Points, in no order, along strands that fork and pass close to each other.
Two points are linked if the straight distance between their rows is under 135. Some points are linked to none.
Bapa: [ 21 -36  11 -16  50   1   4  37   4  21  48 -25  -9  42  32  28  21 -29
 -21  -6 -57  -7  -4 -38  16 -81  12 -80  14 -13   3 -22   1  -2   5  -4
  12  23   3   7  20  15 -14 -26 -38  36  40  22  -8  38   4  25  23  16
  -1   7   4  40  36  -2  34 -31  66  -7]
vora: [ 11  33  -9  50 -16 -11   8   1 -15  -6  29  -8  29  31  10 -29  -7  16
  17 -15 -17  -2  -8  22 -11  -1  28  15 -11  -5 -24   8  13 -13 -14 -19
 -19   5  10  16  -9   3   3  22  26  11 -10 -32  -2   3 -34 -18  18 -10
  14 -13   3   8 -41  -6 -19  24 -17 -29]
pes: [ 46  -2  10   4   5 -19  12  19  -5  31  61 -14  23  35   6   8  37 -41
  20  30 -23 -17  18  16  -9 -36   5 -38  15  19   5  15  13 -19  34   0
 -10  23 -12  20  16 -27  19 -15  37   0 -22  14 -19  12 -34 -16  -5  40
  15 -16   8  57  18  28 -17 -46   3 -71]
lok: [-14 -41  13 -12 -18   9 -17 -13   0   9 -31   7   0 -36   4 -10  -6  17
 -18 -10  43   8 -21   3 -19  54 -25  30  12 -10   3  41 -29  26  23  15
  18 -23 -19  -6 -11  -7   5  11   8 -34 -27 -10  32 -33  28 -20 -27 -21
  -1  22 -18 -30   6  18   3 -30 -47  22]
sal: [-19  15 -21  64 -12 -14  18  17 -40 -25  15  10  11  26  23 -50 -39  41
   7 -34 -47  20 -19  -2 -16  14  41  12   0 -29 -17   0  -2 -18  -9   1
 -13 -15  -1  63 -13  11 -32  28  18   8  12 -39  22  18  -2  -2  20 -29
  58  -1 -16 -19 -43 -22  15  14  -5   5]
giko: [-24  23  10  -9 -17  14  -1 -29   5 -10  -6  30  14 -13 -34  -1 -12  34
 -16  -1  61   2  15  21  11  31  -7  47  19 -20  -4  40 -20   3  -8   3
   7   1  12   7  -6 -12 -13  19  27 -35   6  31  32 -30  22  16 -25 -34
  -1  21 -44 -58  -1 -36 -10  43 -64  47]
mitu: [  1  -1  21  21  15  15  -9 -17 -32  42  51  -6   4  47 -21 -20  10 -44
  21  80 -39 -18   5   5 -12 -19  39 -80  13  63  15 -36  74  -7 -30  -7
 -11   6  37  13  76 -49 -17   8 -37 -19  17  22   4  12 -12  25  12  62
 -17 -17  39  48  24  10  20  48  42  42]
gulub: [ 17  17  20  -5   8   0   5  -7  -2  28  32  -7  30  20  -4  25  29 -33
   8  35  18  -4   8   1  11 -12   5 -27  -5  31   6 -20  20  -5  11 -15
   3  13   7  -2  12 -34  31  -2   7  -8 -21   5 -20 -24 -30 -15  17  26
  -7 -10  18  22  -4  10 -26  17  -5   2]
dabal: [ 10  48  16 -17  38  -7  38  -2   8 -19  -5   6  12 -34 -47  53  -4   7
   5 -22  48   3   8  -5  49 -24  26  22 -30 -19  21 -27 -34  12 -19  12
 -26  27  10  -5 -11  17  45   5  22  13  12  25 -36   2  -8 -10   5 -23
 -20   1 -11 -27  21  -8  -9  10 -39   4]
Meb: [-15   4  36   7 -13   4  43   3  -4   1  27   4  38  -9 -26  38 -22  23
   3   0  56  21  -7 -18  39   6   8  11   0 -15  -6  22 -29  13  -5  24
   1   5  -5  22   2 -13  30  26  37 -15 -21   4  10 -30 -18 -36 -17 -25
  22  32 -21 -20   5  -4  -9  -2 -73  16]
debep: [  1  58  -8  22 -43  11  21 -12  35 -20 -20   5  28 -13 -33 -10   3  20
   5 -21  31 -16   2  54   2  18   4  71 -12  -6 -46  17  -4   5 -48 -14
 -14  35  20 -25 -12  15  25   2  26  22 -28  -3 -23  -6 -26   6  -2 -33
 -13 -15 -17 -19 -41 -35 -36  55 -54 -34]
bito: [ -8  38   1 -14  26  -5  29   0   3 -20  -9  12   1 -48 -50  30 -21  33
   1 -23  63   8   8  -1  41  -2  10  37 -20 -28   5  -1 -41  16 -27  30
 -23   7  10   0 -13  29  23   4  29  10  15  28 -10  -2   4 -15 -19 -35
 -14   2 -20 -47  21  -8  11   3 -63   0]
kevif: [-20  47 -14  44 -27   1  35  18  -5 -35   3   5  25   0 -18 -17 -31  50
   5 -31  12   2   8  19   9  18  23  63  -5 -36 -25  23 -11  -8 -44   8
 -26  10  10  27 -20  13 -20  18  28  10   0  -6  20   2 -10   7   6 -49
  25  -9 -28 -44 -30 -51  15  34 -61 -11]
genaf: [  2 -28  17  -3   2  -7   5  20  -6  15  17 -13  21   5  18  28 -10  -1
   1  -5  -3  24  -1 -34   9 -11  -5 -21   9  -4  -7  10 -18  12  30  11
   2  -8 -24  16  -3 -12  18   8  16  -1 -17 -26  -4   0 -20 -32   4  -2
  19   6  10  15  18  26   3 -50 -10 -27]
fip: [ 30   5  -4 -68  14  -1  21 -14  65  -9 -36 -11 -19 -35 -32  28  58 -49
  18 -16  33 -12   4  11 -11 -18 -37  28 -10  17  22  -5  -9   9  19  16
  -6  15 -16 -12 -41   1  62 -25  12  36 -47  32 -44   8 -31  -6   2 -12
 -24  15  21  23  33   6 -19 -16   7 -51]
tuv: [-13 -14  20  24 -18   2 -12 -16 -10  14  -8   4  13  12  30 -24 -11  31
 -14  -3  -2   8 -20  -3 -17  33   2   4  18  -4  -7  23  -7  -5  10 -11
  29 -22 -13  17 -17  -1 -28  18  -7 -37  -5 -44  30 -24  17  -2  -2  -4
  20   9  -7 -16 -30  -2   2   2  -7  29]
fub: [ -8  59 -20  34 -32   4  21   1  13 -34 -17   7  24  -9 -19 -21 -19  49
   2 -31  13 -11   4  38  -1  25  10  66 -13 -24 -34  20  -7  -7 -46  -5
 -23  17  18  -4 -22  22  -9  11  23  16  -7  -6   2  -4 -12  12   8 -39
   4 -20 -20 -36 -33 -44  -6  41 -50 -24]
zov: [ -2   0  25  12 -14  -4  26  11  -4   5  18  -7  29   0 -12  30 -17  13
  16 -12  33  21  -6 -18  21   5   5   9   3 -13 -12  17 -24  14  11  13
  -4  -2 -12  16 -10  -9  32  21  37  -5 -24 -18  -1 -14 -28 -37  -7 -19
  23  11  -1  -8   5  14  -9 -24 -45 -17]
tun: [ -3  52   2   3 -15   4  -6 -39   3   1  -3   5  17  17 -19 -10  19 -16
  24  31   6 -15  13  25  -3   7   8  -2 -12  31  -9 -24  36 -16 -19 -42
   6  14  33 -14   0 -18   7  18  -3 -14  -2  -8  -1 -33 -13  13  12  20
 -25 -16  16   1 -47 -23 -37  78   1  21]
Daka: [ 36  21  -6 -34  24  -9  19  10  43  -9 -13 -20   0 -18 -12  32  45 -28
  17 -29  13  -5   4  12   4 -31  -6  17 -16   6  14  -5  -7   5  -1   8
 -17  22 -13  -7 -35  14  50 -21  20  32 -31  14 -48  11 -39  -7  12 -12
 -17  -7  19  17  26   9 -18 -27   8 -67]
labar: [ 12 -51   6  22  -8 -24 -21  14 -18  28  52  -4  -4  56  46 -24  -3 -13
  -2  11 -59  -3  15 -15 -21 -47 -10 -56  31 -19  -5   7  11  -6  43  -2
   3  -2 -30  30  22 -18  -9 -13   5  10  11 -11  -6  43 -23 -13 -18  31
  38  -6   5  64  11  22  13 -53  23 -51]
lilev: [ 22  17 -18  -9   4 -12   7  19  35 -16 -27 -15   0 -23  -8  14  22  -7
  22 -41  10   4   3  13  -2 -11  -8  36 -16  -4  -5  -1 -14  11  -8  20
 -30   9 -13 -11 -33  24  47  -9  25  32 -25  -2 -41  13 -38 -16   5 -28
  -8 -15  20  11  19  12  -9 -32  -7 -80]
kirol: [  1 -45 -14 -69   5   0  -4  -4  32   1 -55   1 -31 -61 -14  15  12 -37
 -11   2  40   3  -6  -9 -21  29 -62  26 -11   3  17  22 -22  22  46  44
  -6 -21 -23 -31  -9  -4  39  -9   3  10 -37  30   3  -6  12 -16 -11 -17
 -27  36   1  -3  40  23   2 -45 -20   1]
nenaf: [ 14 -19   7 -76  -3  -1   9 -21  52  10 -35  -4 -11 -35 -20  29  39 -47
   0   4  36  -7   3  -9 -10   6 -49  22  -7  24  14   0 -10  10  47  12
  11   1 -20 -19 -22 -24  59 -15  10  24 -44  28 -27  -9 -15 -20  -5  -2
 -24  28  11  20  35  17 -17 -15 -10 -14]
Kepa: [  3  -6  15 -19  19   7  -7 -11   0  24  20  -3  14  17   7  23   3 -22
 -14  43 -12   5  12 -28  22 -21   1 -47 -10  20   6 -26  23  -8   6 -20
  13   1  11  -5  17 -28   6  -1 -23  -9  12  -2 -15 -23   8   0  27  29
 -15   0  22  20   6   3   0  25  28  44]
lozuv: [-13 -37  -6   0  19  -9   5  41 -18   1   6  -9  -1  -9  27  27 -23   4
   4 -29 -15  31  -1 -42  17 -19  -1 -27   5 -19  -3 -11 -28  14  25  28
  -9 -12 -21  20  -6  11   7   5  10  15   7 -28   3  19  -7 -25  13 -19
  23   0   6  -2  26  26  20 -68   4 -37]
Rako: [-13 -45  10 -11 -14  10 -24 -14  -2  14 -25   4  -4 -24  27 -13 -12  26
 -26  -5  14   8 -17 -11 -22  45 -17   7  12  -1   2  31 -13  11  25   1
  28 -32 -25  -7  -9  -4 -14   3 -12 -33 -14 -26  24 -30  38 -10 -10  -4
   0  18  -5 -24  -5  17   9 -28 -14  31]
Nimom: [-31   5  -5  27  10  14   8  15 -33 -25   2   7  -2  -4  -4  -4 -45  56
  -3 -22  -8  37   5 -18  23  19  15   0  -8 -17  -6  13 -23  -9 -17  14
   6 -20   5  44   0  22 -49  10  -8 -25  35  -8  36   0  45  15  26 -18
  27   3  -6 -57  -8 -11  30   9   7  56]
zok: [ 24 -12   0  21  17  -9 -13  10 -22  47  62 -15   0  74  15 -20  25 -54
  -2  60 -43 -32  17  16 -14 -44  12 -74  16  19  13  -7  48 -22  -8  -8
  -9  15   4  15  61 -25 -15 -25 -26   4  28  29  -1  32 -14  10   3  68
   7 -15  21  69  18  17  25  -7  37 -15]
luvok: [ 37 -30   7 -15  53  -1  16  35  -6  27  70 -23  -2  50  22  17  41 -47
 -10   9 -59 -24  -5 -10  12 -81  15 -88  17 -13   7  -9   2 -10  11  -4
   7  43   2  17  37   4 -14 -29 -26  32  39  41 -10  39  -3  31  16  36
   6  -2  -5  54  46   5  34 -39  56 -26]
Kode: [-24 -55   3  -3 -29   0 -37  -3  13   6 -21 -11 -42  19  65 -16 -10  16
 -42  20 -43 -15  10 -31 -27  -9 -20 -38  19   6  -9   0  29 -27   3 -11
  35 -47 -31 -22  15  16 -53 -39 -63   5  24 -17  -9  12  40  18 -20  38
   1   9  12  28  -4  -4  41 -16  75  49]
zivi: [  3  72 -13  56 -27  -2  12 -10  -4 -21  14 -11  34  32  -7 -40 -16   8
  34  10 -35 -27   6  59 -26   5  40  21 -19  13 -30   2  48 -30 -50 -35
 -28  29  41   9   4  -5 -28  25  -5   1  -7 -19  13  -2 -37  18  29   4
 -13 -14  -6  -5 -65 -45 -29  79   3  -8]
Mede: [ -8  34 -20 -11 -21  11 -19 -30  17 -26 -41  22  -6 -23 -22 -32   4  32
   1 -20  38  -9  -2  35 -19  53 -20  56  -1  -7 -11  27 -14  12  -3  -6
   5 -16  -2 -29 -25  22  -4   5  13  -8  -8  13  20 -18  20  14  -9 -21
 -14  -8 -11 -40 -16  -3 -10  26 -24  13]
Rer: [-23  15  35   5 -17  11  42  -9   5  -2  25  17  39  -2 -37  23 -21  23
 -10  14  61  11   4  -7  32  10   8  25  13 -14   0  24 -15   1 -12  20
   6  12   8  28   6 -24   7  34  30 -27  -8  17  32 -36  -3 -15 -19 -33
  23  38 -40 -43 -13 -40 -12  37 -82  45]
dakek: [-21  31 -22  57 -10  -7  32  26 -33 -34  19   5  20  14  -2 -31 -42  43
  11 -40 -29  20  -9   0   9   7  41  30 -17 -36 -19   7  -8 -19 -25   8
 -33  -1   4  55 -13  10 -26  25  23  19  10 -24  19  19 -10  -3  27 -38
  41  -7 -16 -34 -33 -32  21  24 -24  -1]
Dipo: [ 31 -26   1  -1  37   2   5  23 -15  43  72 -13  -3  68  11  -1  32 -56
  -5  52 -51 -29   3  11   3 -63  20 -89  17   7  13 -13  31 -23  -6   2
 -10  34  14  15  65 -21 -19 -28 -30  13  41  46  -6  35  -4  23  14  64
   6 -10   9  63  40  14  39 -21  50  -8]
tekig: [ 18  38  14 -25  68   7  15   3   0 -14  -4   2   5  -7 -23  52   5 -22
   7 -15 -10  10  11 -28  37 -51  34 -16 -31  -7  38 -51  -7   6 -12 -15
  -6  32  20 -12   1  19  25   9 -19   7  33  11 -25  12  16  24  39   2
 -29 -11   8 -13  12 -12  -2  24  35  38]
Lafof: [-23   9 -37  55 -30 -16   8  23 -21 -35 -22  18   0 -18  21 -43 -30  39
  18 -53 -12   4 -21  15 -26  37  12  52  -1 -28 -25  -1 -20  19 -14  18
 -22  -1  -4  21 -26  18  -4  14  40  19 -15 -37   1   5 -18 -11 -14 -51
  50 -23 -12 -13 -18 -11   0 -20 -42 -59]
gifi: [-18 -63 -36 -23  11  20 -32  18 -22 -33 -31   5 -49 -48  26  -4 -23  35
 -32 -12   1  21  -2 -14 -11  40 -36 -14   5  -4  23  12  -9  12   0  14
  18 -54 -13 -24  18  14 -54 -28 -45 -28  22  17   3   6  80  15  10  -5
 -19  16  -7 -42  15  29  24 -36  39  52]
tizo: [  1 -20   7  25 -13 -22 -32   1 -11  26  18  -7  -6  46  52 -26  -2   1
 -11  10 -41  -5   4 -11 -23 -19   2 -32  20  -2 -10   1  21  -9  22 -16
  16 -20 -25  13   1   3 -14  -4 -13  11  10 -35   0  21 -17 -15  -8  23
  19  -9  15  44 -17  14   5 -17  27 -19]
Zefat: [-11  31 -19 -30  34  -3   7  -3  -2 -29 -17  24 -20 -65 -54  12 -20  36
  -6 -22  64   5   7   8  32  17  -4  43 -17 -26  16   6 -41  26 -23  31
 -19  -8  17 -10 -12  31  10   4  21  -7  22  47  -3   9  22   2 -28 -26
 -24  -1 -25 -58  33   0   9   5 -59  16]
Kina: [  7  43  11  19 -47   9  25 -17  38  -5 -13   1  28  -4 -40   0  27  -5
  10 -11  52 -16  -6  53   1  17   3  64   1  11 -44  11  -6  16 -30 -16
  -4  42  15 -27  -8  -5  45   0  36  12 -42  -5 -27 -21 -39  -9 -19 -26
 -17  -5 -14  -2 -41 -11 -50  47 -52 -38]
Vufa: [ 35 -40   8  14   3 -25  -5  15 -15  34  70  -6   9  58  26 -15  16 -33
   6  28 -52 -17  22   4 -19 -52  -8 -59  31  -8   8  24  15 -17  46   2
  -3  22 -21  29  32 -27  -4 -22  22  -2   7  14  -7  37 -17 -11 -21  50
  35 -11   1  74  22  26  12 -58  13 -71]
minez: [-23 -54 -33 -16  25  -7  -6  43 -12 -11 -24  -5 -28 -33  33  18 -21   4
 -13 -24  -6  29  -4 -36   4   2 -23 -20   6 -17   7  -9 -29  16  24  38
   7 -26 -20   2  -4  20 -10 -14 -15   7   9 -20  13  15  16 -19   5 -22
  13  -1   3 -12  20  19  31 -80  15 -29]
dit: [  3  32  13  -9  -6   1   1 -26  11  16  10  -3  21  11 -14  12  30 -26
   8  24  26  -9  11  12   6   4   3  -1  -9  30  -4 -21  23  -6   1 -25
   9  13  15 -13   1 -25  33   5  11  -8 -18  -1 -17 -32 -22  -9   8  17
 -16 -13  14  10 -24  -2 -37  47 -12   7]
magip: [-11 -58 -23 -34  13  27 -31   0  -7 -24 -31   9 -52 -40  21   8 -25  32
 -31  -2 -13  19  10 -32   4  16 -28 -28   1  10  15   9   0   0  -3  -3
  16 -44 -10 -33  19   8 -52 -27 -42 -25  34  18 -10   4  88  35  11   7
 -31  27  -4 -32  25  16  20  -6  56  78]
Tov: [  4  30  -4   1  15   9  -3 -24  -8 -14   0   7  -7  16 -20  10 -23   8
  19  29 -33  11  18 -12  23  -7  22 -24 -24   7  -8 -25  12 -24 -31 -24
   4   2  32  10  11  11 -24  22 -15 -14  37  -7  11 -18  20  29  40  21
 -20 -14  18 -17 -17 -28  -2  56  56  66]
gug: [-16  -6 -32  39 -46 -15  -2  20   4 -34 -55  15 -11 -38  -3 -40  -6  18
  25 -41  13  -2 -28  35 -36  52 -15  79   0 -26 -27  10 -27  46  -5  34
 -13  -4  -1 -15 -25  26  18  12  36   8 -34 -23  12 -11 -15 -21 -38 -55
  34 -19  -7  -4 -10   1  -2 -40 -41 -70]
Zep: [ 24 -15  41 -38 -19  -6  11  -6  31  37  21 -16  20   3  -2  32  59 -66
  15  36  17 -16  10   3 -11  -7 -31  -4  15  46   5   5  10   4  52  -6
  24  26 -23   3   1 -54  44 -24  18   0 -63  25 -27 -23 -38 -19 -24  35
  -7   9  11  49  27  22 -32 -27  -4 -53]
Koter: [  5 -34  70  36 -44 -12 -27 -45  -2  69   7  -6  19  24  19 -39  38  -9
 -22  23  -1 -27 -70  23  -6  21   7   9  25  29  -3  -4  -5 -28  17 -32
  12  11  10 -17 -41 -46 -40  13 -22 -50 -39 -53  67 -15 -33 -15 -51  33
  15  34 -26  18 -50  11 -45   4  -5 -36]
Kesoz: [  0  -2  43   3 -34   7   7 -31  19  29  -2   0  31   7 -11   7  16  -9
  -2   5  54  -6 -25  11   1  33  -8  30  17  11  -9  18 -16  12  15 -12
  22  16   2 -11 -16 -32  28  24  23 -27 -44 -20  18 -42 -16 -27 -35 -12
   3  23 -19  -7 -24   1 -36  17 -52   6]
rakel: [  8   4  22  28   3  -2 -22 -10 -31  52  48 -16  10  59   0 -24  21 -48
   5  77 -30 -28  10  15 -20 -20  18 -67  13  50  18 -19  68  -9 -18 -17
  -1   3  18   7  60 -42 -14  -5 -31 -16  14  13   6   6 -16   9  -2  66
 -10 -15  30  58   5  15  10  31  24  13]
sakad: [-14 -21  -9 -14 -13  -1  -9  -1   1  -8 -38  11 -12 -45 -19  -7 -11  18
  -3 -14  58   9 -15  15 -16  54 -27  50   6 -18  -3  34 -37  36  11  37
   4 -21 -11 -14 -10  11  17   6  22 -17 -21  10  27 -24  13 -25 -34 -31
  -4  11 -14 -31  17  18   6 -35 -53   2]
Kom: [ -3 -48  -1 -14  23  -2 -14  30   6  19  26 -23 -23  37  45  18   7  -8
 -27  -3 -54   4   1 -43  13 -63  -5 -73  17 -12 -10 -21   8 -10   2  -3
  13  -3  -6  -1  18  18 -29 -32 -46  34  38   3 -11  38  10  15  15  15
   4   8   7  36  25  -4  42 -34  69   8]
Zeva: [ 15  35   0  -1  29   9   1 -21 -15  -2  16   0  -1  20 -35  16   1 -26
  35  43 -32   3  13  -5  18 -33  42 -42 -27  24  12 -56  40 -18 -37 -25
  -9  21  45   6  26 -12   0  23 -22  -9  30   8 -10 -11 -10  28  39  31
 -31 -26  28   5  -7 -21  -5  59  52  49]
Bilob: [ 10  17   8  -2  31  17  -1 -15 -24  19  38  -5  -1  28 -33   6  12 -41
  33  64 -36  -8  10   2   8 -30  47 -66 -10  49  18 -62  63  -9 -30 -16
 -10  23  47   6  52 -35  -4  12 -32 -18  28  22 -10   1 -18  30  32  43
 -27 -31  36  28  18  -8   3  54  53  45]
dul: [  1  53 -13  66 -33  -9  15   2  -6 -12  15  -7  36  36  11 -49 -14  20
  17 -14 -27 -18  -7  49 -27  13  38  39  -7  -4 -31  11  26 -22 -34 -31
 -25  24  25  11 -12  -3 -20  27  12   8 -13 -32  14   5 -38   3  18 -14
  12  -8 -19   5 -66 -37 -29  56 -21 -28]
Biki: [ -7 -24   6 -23   1  11 -22 -18  10  16  -7   1 -14  14  21  11  -9 -13
 -25  47 -31  -3  15 -38  12 -21 -10 -47  -4  21   0 -22  31 -18  -5 -29
  24 -13   5 -16  18  -9 -22 -19 -43  -5  25  -6 -13 -14  39  18  11  38
 -24   4  19  22   3  -6  12  35  63  66]
Foz: [-18  12 -46  11  10   3 -20   6 -20 -39 -37  11 -32 -13  20 -22 -23  54
   0 -31 -22  14   2  -2  -9  29   0   5  -4 -14   0  -6   0  -7  -7  12
   7 -42  -9  -1 -16  49 -40 -10 -19   6  34 -15   9   2  30  18  17 -10
  11 -24  10 -28 -15   5  22 -10  39   8]
Raso: [-19  -4 -14  11 -21 -11  14  20   2 -21 -35   3  -4 -43 -27   0 -16  23
  15 -27  51  14 -13  12   1  35 -12  58   0 -25 -18  20 -40  37  -8  45
 -13 -13  -5  -3 -14  24  26  12  41  -1 -20  -4  12 -14 -14 -34 -37 -45
  16  -4  -9 -19  16  13  12 -42 -59 -41]
Supu: [ 16 -12  56 -13 -37  -1  -4 -20  24  50  10 -17  26   9  -6  18  48 -58
   6  32  31 -16 -10   5 -17  13 -20  14  20  51   7  -3  14  11  47 -20
  24  21 -11 -17   3 -60  43  -8  11 -18 -65   1  -7 -37 -33 -29 -38  31
 -12  12   2  39  -7  22 -49  -1 -22 -32]
gok: [  9  10  28  14 -50   6   0 -26  37  16 -25  -1  17   5 -24 -14  30 -11
  10 -14  50 -14 -30  41 -16  32  -6  67  12  11 -36  21 -16  23   7 -15
  10  24   1 -32 -26  -5  33  10  33  -6 -50 -26  13 -26 -26 -22 -45 -26
  -5  10 -19   3 -36   2 -38  13 -44 -32]
dil: [ -2  67  -6  37 -19   0   0 -27  -7 -14   6  -3  21  32 -22 -30  -7  -7
  42  32 -27 -22  13  42 -20   5  33  -1 -15  30 -20 -13  51 -27 -45 -37
 -14  18  43   7  13 -11 -22  30 -11 -12   2 -16  21 -17 -27  27  23  19
 -23 -17   8  -7 -58 -47 -23  86  18  16]
setof: [ -8  -8 -14  34  13 -11  28  45 -40 -14  30  -6  12   1   4  11 -32  14
  26 -51 -20  35 -10 -28  24 -23  32  -6  -7 -35  -6 -19 -32   9   9  25
 -39   2 -15  38 -10  12  17  18  43  24   1 -23  -7  34 -23 -29  11 -30
  41  -4   1  -7  12  21  12 -49 -18 -50]
nel: [-12 -43   2 -13  -4   8 -24   7  12  11  -4 -12 -26  18  44   7 -11   7
 -36  25 -44   1   8 -43   6 -31 -12 -55   9   6 -13 -14  20 -17  -6 -10
  24 -30  -7 -15  18  10 -43 -32 -52  11  30 -15  -9  11  38  18   7  29
 -10   7  13  23  11  -2  36  -4  74  54]
Mak: [-22 -14  -4  53 -19  -8   3   8 -37 -12  -7  15   1   7  40 -39 -28  46
  -1 -29 -20  16 -30   0 -23  38  20  15  20 -19 -10   7 -14  -3   8   8
  19 -25 -10  43 -26  11 -35  21  10 -19   2 -50  32  -1   7  -1   0 -27
  60  -3 -12 -21 -33 -10  11 -14 -17   2]
pogof: [ 17  54  15 -14  62   0  26   4   0 -26  -7   2   9 -20 -34  52  -3  -3
   8 -28  12   7   7 -13  41 -43  37   8 -37 -23  36 -42 -22   9 -23  -3
 -22  34  16  -9  -7  31  32  10   2  13  26  10 -30  18  13  12  25 -13
 -28 -12  -3 -32  12 -12  -2  18  -3  19]
dezup: [-25  -8 -16  24   8  14  -5  10 -31 -30 -16   3 -27  -4  14  -8 -43  62
  -5 -20 -28  30   8 -16   4  26  10 -12   1  -8  -9   4 -12 -12 -16  10
  21 -37   0  26   1  32 -66  -4 -21 -22  42 -11  19   2  61  28  29  -3
  15  -5   5 -43 -10  -4  26   4  49  56]
Luf: [-11  20 -45  17   0  -9 -19   7  -8 -28 -30   6 -22  -7  30 -29 -13  35
   2 -34 -28   5  -4   0 -16  19   3  12  -6 -13 -10  -7   3  -3  -3  10
  -4 -31 -12  -1 -26  41 -12  -4  -2  27  17 -31  -4   8   0   0  14 -20
  20 -28  15  -8 -19   6  10 -17  20 -29]
zabek: [-11 -32  13  18 -32 -22 -43  -9   0  27  -5  -9 -28  45  65 -35   0  -6
 -27  17 -45 -25   7 -10 -31 -15 -12 -34  23  -1  -6  -2  33 -18  16 -21
  30 -30 -36  -4   6  10 -32 -25 -49  14  15 -25  -1  22  -6   1 -30  45
  16  -1  15  53 -17   6  21 -14  51   1]
ranuf: [  0 -51 -43 -55  10   1 -21   9   1 -17 -49  10 -45 -69 -15 -15  -1 -21
 -20   5  38   5 -11   7 -32  53 -65  37 -11 -10  37  31 -23  26  32  41
 -12 -39 -14 -41   0  15  13 -16  -8  -3 -22  48  20   4  31  -1  -8 -22
 -32  19  -5 -27  29  33   2 -43 -12  23]
Pur: [  8   6  10 -43  65  21   6   2   3 -11 -21  11 -19 -18 -16  51  -8 -15
  -9  -5 -24  17  13 -46  41 -45  14 -28 -24   2  38 -41  -9   6  -1 -20
  11  24  24 -28   8  17   1   7 -33  -2  56  12 -21  12  57  37  27  12
 -33   7   0 -11  23 -15   7  28  57  70]
lere: [ 15  14 -25  41   4 -15   5  23 -26 -10  35  -7  15  17  11 -16 -14  16
  20 -38 -35  17  -2  -5  -1 -24  34  -1 -14 -24 -15 -11  -7 -10  -3   4
 -36   3  -5  29  -5  13  15  15  37  34   4 -23 -23  26 -31 -21  24 -18
  25 -17   8  12 -11  11  -5 -20  -3 -53]
Lal: [-15  51  -4 -14 -28  21  -7 -34  10 -27 -16  46  10  -7 -47 -11  -3  33
  -9   4  56 -11  36  41   8  32  -7  68  20 -22 -10  35  -6  -1 -15 -14
  -6  16  27  -1  -4 -12 -21  21  28 -27  22  46  27 -20  20  50 -25 -31
 -14   8 -51 -64 -10 -60 -24  69 -53  41]
Las: [-24 -78 -33 -19  21   9 -12  48 -23 -21 -27   2 -33 -56  34  11 -29  16
 -31 -13   9  32  -7 -27   4  27 -28 -16   3 -13  20   8 -31  21  12  39
  14 -35 -18  -5  15   9 -27 -24 -34 -20  14  -3  16   6  59 -16   3 -15
   4  12  -6 -37  23  32  35 -79  10  11]
zak: [  2 -27 -40 -70  46  11 -18   3   6 -20 -43  15 -52 -68  -9  12 -11  -9
 -26 -13  28   8  -3 -13   5  21 -45   8 -14  -6  51   9 -18  14  19  22
  -7 -31  -6 -45  -2  19  -2 -14 -21  -5  10  47  -3  23  45  17   3 -18
 -38  20  -8 -35  40  21  13 -23   7  38]
dutun: [  2 -26 -10 -53  40  25 -16 -12   6 -16 -32  16 -40 -36  -1  32 -18   5
 -22   2 -20  19  11 -43  31 -14 -15 -26 -13  12  30 -12  -3  -6   3 -19
  10 -11   7 -37   7   8 -23  -9 -29 -11  45  21 -20   7  77  39  16  14
 -35  19  -4 -15  31  -4   9  23  55  81]
vun: [-12  -2  21 -19 -53  -4 -41 -42  35  20 -24 -16 -39  25  30 -51  44 -64
 -19  23 -18 -63   9   4 -46 -14 -49   8   7  23  26   2  51 -33  20 -41
  41 -11 -40 -34 -10  13 -20 -53 -72  51 -19   6  15  33 -25  12 -46  63
  -5  12  32  58 -14   4   2  20  39 -20]
Nebe: [ 40  -6  21 -33  10 -11  24   9  17  27  43 -18  18  16   2  36  53 -54
  18  30  -4 -16  15   4   2 -32 -11 -34   9  28   7   9   8 -11  39   0
   8  29 -19  15   2 -35  29 -27  25   7 -42  30 -32  -4 -36  -5  -3  36
   4  -7  11  51  39  17 -19 -43  11 -63]
fufo: [  2 -19  54  -6 -27   2  -2 -29  12  46   8  -7  34   8   4  11  19 -25
 -11  25  33  -9 -23  -8  -1  19 -12   5  16  28   4   8   3  12  31 -24
  25  12  -4 -10  -3 -52  29  18   5 -34 -48 -22  10 -48 -11 -29 -28  17
  -7  23  -7  14 -16  13 -36   6 -33  11]
bidop: [  4  26 -39   2   3  -9 -14   7  19 -24 -34   1 -12 -18  13 -18   0  19
   9 -36 -10   1  -2   8 -14  10  -9  28 -15  -9  -4  -4   0   1 -12   9
 -16 -17 -11 -18 -34  40  14  -8   5  34   0 -19 -16  12 -17  -8  11 -23
   0 -28  20   0 -10   6   1 -17   5 -52]
niza: [ -5  15 -22 -50  37   8 -13 -17   3 -20 -36  22 -31 -56 -31  15 -13  18
 -12 -15  42  12   5  -1  24  24 -24  25 -19 -10  29   4 -26  15  -2   8
  -6 -19   4 -29 -10  19   9   5   7 -10  21  41  -5   4  34  10  -6 -11
 -29   3 -12 -46  31  10   2   7 -21  42]

Follow the links from the first point to the second, and from the first to the third. Name the last point that the two ways share.
Bapa, tun, Zep -> nel
zok, Vufa, dit -> nel
zivi, Pur, Lal -> lozuv

A fork is a point with three links, a tip a point with one. Leave the first point through the second and follow the links. Name the first fork or tip that comes.
Zep, Nebe -> nel
genaf, zov -> Lal
magip, gifi -> lozuv
ranuf, kirol -> Nimom

Name the points in between on the shortest way along the links from the first point to the second, in order.
Kom, Nebe -> nel > Kode > zabek > tizo > labar > Vufa > pes
lozuv, magip -> minez > Las > gifi
gug, Mak -> Raso > sakad > lok > Rako > tuv
Rer, minez -> Meb > zov > genaf > lozuv
